Points on a hilly landscape, in no order, each with its height.
A ball rolls from a point to the lowest of its 2 nearest points, and stops where none of them is lower. Distance is the straight distance between rows; heights are no part of it.
vonuz height 2.20: [125  95 144 182 149 151 180  85 118 137 176  75 144 132 152  89  66 145
 190  84]
Gulog height 3.46: [133 127  78 127 110 152 127  77 147 123 120 118 139 114 137 166 158 141
 111 136]
Dap height 3.23: [130 125  79 119 109 121 116  97 156 136 112 133 101  93 148 157 159  87
  99 142]
vukaz height 5.31: [152 144 128 161 148 168  38 150 137 148 138 116  71 179 128 158 173 117
 142 158]
bak height 3.42: [144 100 196 100 142 106 215 102 112  99 158 128 109 136 144 111 112 174
 142 103]
vomum height 1.09: [137 108 180 192 171 184 145  62  95 121 178  77 117 152 138 146  91 138
 206 139]
Selab height 5.99: [ 94 155 123  75 122  53 119 184 157 148 149 164 130 123 105  99  91 106
  81 116]
feb height 2.51: [ 96 138 121 155 109 180  97 112 154 168  99  99 139 101 140 189 116 127
 110 144]
vitot height 4.88: [116 122  95  85 124  91 117 136 177 157 162 143  82 109 121 129 135 144
  89 142]
vug height 1.57: [ 97 138  97 167 172 146 100 125 111 122 150 110  81 119 114 144 134 171
 142 168]
Mimer height 4.57: [190 180 139 128 111 125  72 204 145 125 151 123  69 138 105 154 126 112
 107 133]
Tepe height 4.45: [128 107 142  61 147  41 157 146 154 193 147 201 115 173 157  83 114 135
 103  95]
sivo height 3.45: [101 110 159 139 145  97 131 164  88  89 117 155 126 121 120  54 142 121
 138 125]
fefe height 1.13: [122 140 106  70 115  68 186 117 122 118 101 142 180 144 138 133  55 132
  90  94]
vufab height 1.56: [114 127 105 132 147 144 143 133 113 147 119 103 143 135 125 144  57 155
 120 133]
tipa height 2.67: [156  91 151 126 127 137 165 108 129 101 174  72 148 140 155 106 118 150
 131  98]
mumet height 0.86: [147 105 129 138 176 113 197 104  67 120 166 120 144 149 160  68  76 146
 144  79]
Folop height 3.74: [131 167  83 136 112 158 108 116 119  88 134 119 143 103 105 158 190 144
 112 136]
femip height 2.10: [122 133  98 110 110 156 117 134 154 182 108  98 157 127 141 166  74 124
  80 124]
Dimub height 4.02: [120 159 106 103 104 140 133 103 130 103 118 151 151  83  91 157 223  96
 112 144]
rupop height 4.46: [179 127 135 148 109 157 116 101  95  93  78 141 142 152 141 158 163 111
 177 141]
Malov height 4.00: [125 145 158 121 115 165  92 175 120 115 120 124 151 140  97 146 163 152
 129 146]
fod height 4.22: [165 150 142 171 131 184  92 117 100  87 128  99 141 168 124 160 179 135
 169 137]
befet height 5.97: [167 152  84  58 133  55 124 152 119 139 134 192 132 170 124 118 134 107
 109 125]
bami height 2.03: [101 163 106 137 140 137  83 158 130 143 119 154  73 108  92 159 145 155
 128 179]
danif height 2.15: [119 122 157 158 103 135 133 101 149 101 119  99 108  94 157 167 122 143
 136 150]
dor height 2.86: [135 108 165 121 103  79 156 101 128 103  96 190  89  97 153 113 183 107
 142 136]
paz height 3.28: [ 83 137  98 122 131 101 134 109 124 145  78 187 100  96 109 127 127 117
 134 160]
lorar height 4.70: [160 120 118  76 139  64 116 170 167 179 170 178  99 172 138  98  94 112
 119 118]
limiz height 3.72: [162 108  96 108 119 173 121 103 146 147 133  90 163 161 141 158 140 149
 113 120]
veta height 3.49: [ 95 101 145 124 114 115 136 109 151 156  92 157 107 105 141 129 127 123
 135 149]
numid height 0.29: [110 112 140  87 104  94 161 132 142 144  91 136 143 118 136 123  70 112
  92 112]
zab height 5.21: [146 100 117 121 142 135  66 140 162 167 151 132  73 159 136 134 170 126
 141 159]
Ganu height 4.42: [169 158 150 120  89 123  85 163 156 106 134 140  76 115 109 160 175 110
 123 148]
pifo height 1.64: [130 110 152 159 168 141 201 106  73 125 179  94 150 140 122  66  48 147
 182  82]
lon height 5.81: [102 107  98 151 202 117 138 132  77 120 166 133 120 143 133  64 118 150
 138 125]
gat height 6.64: [ 89 153  50 117 118  98 188  76 123 115 102 144 169  80 117 122 109 111
  92 115]
narip height 1.01: [112 121 102 151 178 127 117 143 105 143 148 101  81 127 135 131  64 147
 115 149]
gibub height 3.83: [ 71 121 140 136 137 119 105 173 110 129 105 150 144 110 101  85 130 117
 122 140]
tunaf height 5.58: [154  90 171 124  96  97 106 144 145 141 108 163 104 125 163  91 167  62
 137 119]
dabe height 3.27: [102 176  99 180 111 174 113  83 161 101 164  84 186  97 105 152 176 168
 154 110]
bul height 2.96: [111 162 146 114  99 126 119 162 158 149 114 147 115  72  86 151 178  40
  93 137]
peve height 4.01: [155  84 118  77 123 136 119 130 154 172 134 112 152 163 160 118 120 123
  96 111]
turu height 4.66: [163 116 122 145 139 160 133 127  87 115 103 118 159 163 133 125 108 128
 157 126]
pid height 2.68: [101 180  97 123 118 133  91 172 158 180 109 161 107  80  81 162 147  63
 100 145]
guras height 3.71: [112  97 116 137  99 142 157  78 145 160  67 141 146 106 160 142 101  99
 138 129]
tos height 1.63: [136 111 133 196 141 167 136  71 120 114 131  88 122 138 162 155 106 143
 186 140]
luv height 5.27: [117  82 133 167 125 151 104 125 115 136 104 122 177 142 154  67 153  89
 151 108]
ledu height 2.81: [ 98 150 142 188 124 190  86 144 128 139 112  79 137 120 136 162 112 141
 131 134]
nedu height 2.22: [ 92 155  93 162 120 159 146  92 116 108  84 141 154 100 100 158 124 163
 166 151]
det height 3.47: [131 121 134 102 112  63 176 130 108  82 121 156 147 106 139  69 133 115
  98  87]
Potu height 4.72: [122 141 102  90 151  73 138 138 136 143 141 155  71 131 116 136  82 157
 115 150]
Fipo height 4.27: [165 154 127  90  95 111 124 135 134  98 108 162 108 112 100 158 185 116
 120 151]
fak height 6.38: [ 96 139 154 116 150 104 138 191 103  96 150 108 133 114  93  96  86 156
  99 124]
Ril height 4.15: [123 118 151  53 152  46 182 140 129 136 145 180 131 162 134  82 133 158
  97  89]
lazag height 2.75: [110 180  90 169  94 186 135  88 134 120 105 114 191  92  99 171 154 139
 149 115]
Mifu height 1.60: [126  91 102 138 149  92 189 100 103 127 146 132 169 135 175  57 113 143
 124  70]
nomu height 1.78: [124 157 135 144 110 133 124 149 116 103 110 110  96  93 121 166  97 145
 113 147]
Zaveb height 4.32: [118 115 122 151 119 106  75 168 161 162 142 111  69 111 152 109 104  87
  95 130]
sidif height 3.06: [148 107 184 129 138 134 199 111 102  83 186  78 125 125 138 111  79 156
 135 104]
poku height 5.63: [102  88 114 161 169 143 118 116  92 125 132 146 145 151 129  77 162 152
 174 135]
nunil height 1.75: [150 135 124 128  75 128 187  79 130  83  91 121 159  97 138 147 116 123
 129 107]
Lagag height 3.63: [126 182 173 140 107 170  84 131 143 110 113 132 142 119 112 199 195 150
 141 166]
datid height 4.14: [ 99 118 148 143 111 109  90 177 141 137 122 135 112  96 122  94 134  71
 104 132]
Dubot height 4.03: [160 136 164  89 132 100 160 150 105  74 145 137  98 128 107 130 137 163
 128 137]
kolut height 5.09: [151 102  90 107 170 126  83 152 143 179 175 114  85 174 134 119 126 127
 109 141]
vepe height 6.46: [113 101  87 142 130 121 149  81 109 118  97 166 166 109 137  89 179  99
 147 120]
los height 6.17: [ 87 167 128 106 119  89 115 186 131 121 133 129 131  87  98 111  91 109
  66 122]
fov height 4.17: [148 100  96  94 134 101 110 135 135 182 110 150 133 157 171 108 104  91
 107 119]
Pudad height 2.19: [140  83 107 142 118 129 176  84 146 124 157  97 179 131 173  79 135 140
 138  72]
pob height 3.79: [165 107 162  75 129  66 187 138 111 103 146 143 129 147 161  82 115 134
  98  82]
seriv height 4.85: [148 116 167 131 163 148 156 145  66 107 122 127 136 164 110 111 103 146
 174 136]
rikel height 1.80: [103 116 172 137  76 145 141 130 150 140  83 109 166  79 138 138 109  63
  99 120]
fadub height 4.76: [174 130 162 107  97 125  78 202 147 139 139 113 116 142 123 116 126  83
  99 117]
gati height 5.42: [186 148 115 119 139 145  66 175 112 150 111 154  88 180 107 151 155 110
 152 156]
Gavu height 6.73: [104 171  59  92 115 111 162 108 133 138 105 129 167  90 115 161  87 110
  67 121]
Sufo height 5.05: [ 90  94 123  65 142  79 156 113 176 166 141 162 111 122 129 112 128 172
  89 119]
zare height 3.22: [142 147 131 135 104 175  95  80 154 109 117 128 165 135 131 189 221 123
 143 152]
nud height 5.67: [155  96 159 123 119  68 128 164 129 143 125 166  83 124 179  68 127  82
 120 105]
nez height 5.45: [ 95  92 142 131 153 159  95 136 124 154 116 141 147 157 121 117 160 158
 166 160]
Resim height 2.59: [122 122 151 109  87 104 171  70 155  88 104 150 116  81 135 154 176 129
 125 141]
Mifud height 2.74: [138 149 128 187 117 169  96  48 155 109 120 114 180 142 136 165 196 125
 183 139]
todo height 5.44: [146  77 143 126 130 118 114 137 111 125 123 143 154 150 161  66 179  90
 133 102]
zel height 5.79: [120 112 155  99 126  44 136 173 149 139 144 166 101 123 150  65 106 102
  86 101]
fofat height 0.43: [109 102 189 160 172 165 170  70 111 123 189 103 107 137 119 149  97 177
 197 159]
nive height 3.68: [100 160  88 162 112 168 134 114 146 109 163  71 182  99  99 126 125 177
 124  97]
Sog height 3.01: [ 93 152 100 152 115 134 112 108 133 139  92 148 105  75 114 159 163  77
 127 162]
famuz height 4.44: [146 131 134 152 142 103  92 170 153 141 177 109  27 121 136 124  88 114
 112 144]
Keraf height 5.69: [153 115 119 111 185 106 123 151  65 109 163 154  95 163 119  82 148 133
 147 136]
gulo height 4.59: [158 149 113 124 142  89  99 186 161 172 170 132  64 149 122 135  42 108
 111 141]
Peg height 1.07: [ 85 103 152 153 164 156 148  97 116 131 140 118 115 138 110 146 109 194
 186 168]
Fadem height 5.06: [128 106 132 155 116 161  81 159 119 138 108  94 151 140 143 113 120  88
 109 119]
fasu height 3.30: [114 183 130 139  95 127 110 174 119 122  96 120 124  63 104 143 125  54
  76 118]
fopeb height 4.86: [176 151 147 142 102 180  80 136 127 131 102  93 116 157 149 196 142 118
 120 131]
vovab height 4.50: [129 152 159 157 105 190  73 127 160 115 152  69 153 133 138 175 178 134
 100 118]
Rez height 3.93: [132  88  78 139 125 131 135  87 138 165 102 115 146 129 183 117  97 105
 115 109]
mos height 3.11: [136 128 150 132 108  97 145 138 103  72 103 158 122 104 126 100 153 108
 140 129]
gavi height 4.29: [123 136 189 129 115 169  81 173 157 131 159  79 125 131 122 168 146 158
 110 143]
popi height 6.55: [ 88 115  84 133 123  97 195  57 121 119  88 179 151  79 132 100 146 109
 136 112]
zaso height 4.28: [180 150 163  73 126  95 150 170 123 110 135 138  82 147 100 156  81 149
 127 145]
Gire height 5.53: [176 143 101 131 170 153  84 154  69 126 138 120  87 181 112 135 136 126
 140 148]
puzev height 1.30: [141 161 125 116  95 124 160 126 112  86  95 119 148 101 113 146  99 135
 109 126]
Tenot height 2.13: [116 116 101 204 127 158 129  53 139 122 104 116 161 124 150 135 144 138
 202 132]
Vuri height 4.92: [169 108 162 125 103 157  85 155 145 142 119  86 123 155 156 145 126 101
 114 121]
Muz height 3.73: [150 105 178 101 129 121 190  97 123  71 152 131 129 140 113 123 159 191
 158 124]
Bek height 5.82: [180 123 101  73 156  93 134 142  94 111 152 151 110 170 134 114 142 130
 119 120]
Fad height 1.67: [ 89 147 126 186 143 163 142  80 123 103 121 121 128 120 114 172 129 193
 191 171]
Rana height 2.36: [102 151  87 112 130 121  82 156 160 182 113 174  93 116  88 148 134 117
 119 166]
tarul height 5.07: [124 120 158 144 170 173 120 155  84 107 158 108 157 163  90 102 139 162
 169 138]
dazo height 5.28: [113 118 161 134 178 166  92 148 102 131 152 124 114 169  96 135 163 174
 173 171]
Mot height 4.69: [138 166 163 136  79 181  91 160 145 128 112  90 146 105 125 185 147 109
  84 109]
Vube height 4.91: [120  97 122  94 177  90 119 164 142 195 170 142 102 168 147  92  85 137
 116 131]
niro height 4.87: [128 109 129  91 167 107 173 110 113 143 134 154  85 149 135 138  85 172
 144 151]
kope height 3.17: [101 135 117 217 136 178  92 123 118 116 141  61 147 134 136 112 122 131
 139 107]
pasif height 4.49: [171 169 137  88 121  70 134 184 155 146 155 153  75 152 105 148  45 119
 120 134]
degez height 1.17: [103 110 162  79  84 114 161 119 172 167  87 140 153  90 125 131 119  66
  92 118]
gabev height 5.01: [ 89 113 120  83 169  86 184 107 129 157 128 157 125 143 124 116  80 189
 115 121]
bisag height 6.29: [113 123  96 108 131 129 147 120 106 123  96 159 198 142 101  97 136 131
 138 113]
gem height 2.27: [ 89 132 179 166  83 146 130 113 144 102  96  97 154  77 137 148 118 106
 128 132]
fik height 2.18: [136 127 143 137  74 141 163  60 165  83 121 108 169  98 138 163 162 140
 147 119]
Zeni height 6.13: [120 125  97  60 145  99 142 135 119 144 114 176 166 162 113 111 134 148
 117 126]
nanet height 3.55: [126 158  66 200 147 191 102 124 103 123 138  77 174 152 109 109 119 144
 156  90]
bifi height 3.92: [161 164 104 172 132 208  87 137 103  97 135  77 177 167 112 137 164 145
 142  91]

For each start below, name the point where the ball stops.
gat: Keraf
Tepe: puzev
bifi: narip
fak: puzev
fasu: narip
Gire: puzev
gulo: puzev
los: fofat

Call two points neighbours if one is among the 2 nearest of the other. Go from one point of each pair to the other, from neighbour to neighbour, staying as low as possible. Name the highest point that can't be avoided.
mumet and puzev: gulo
narip and numid: lon
fofat and Sog: Vuri
puzev and numid: gem
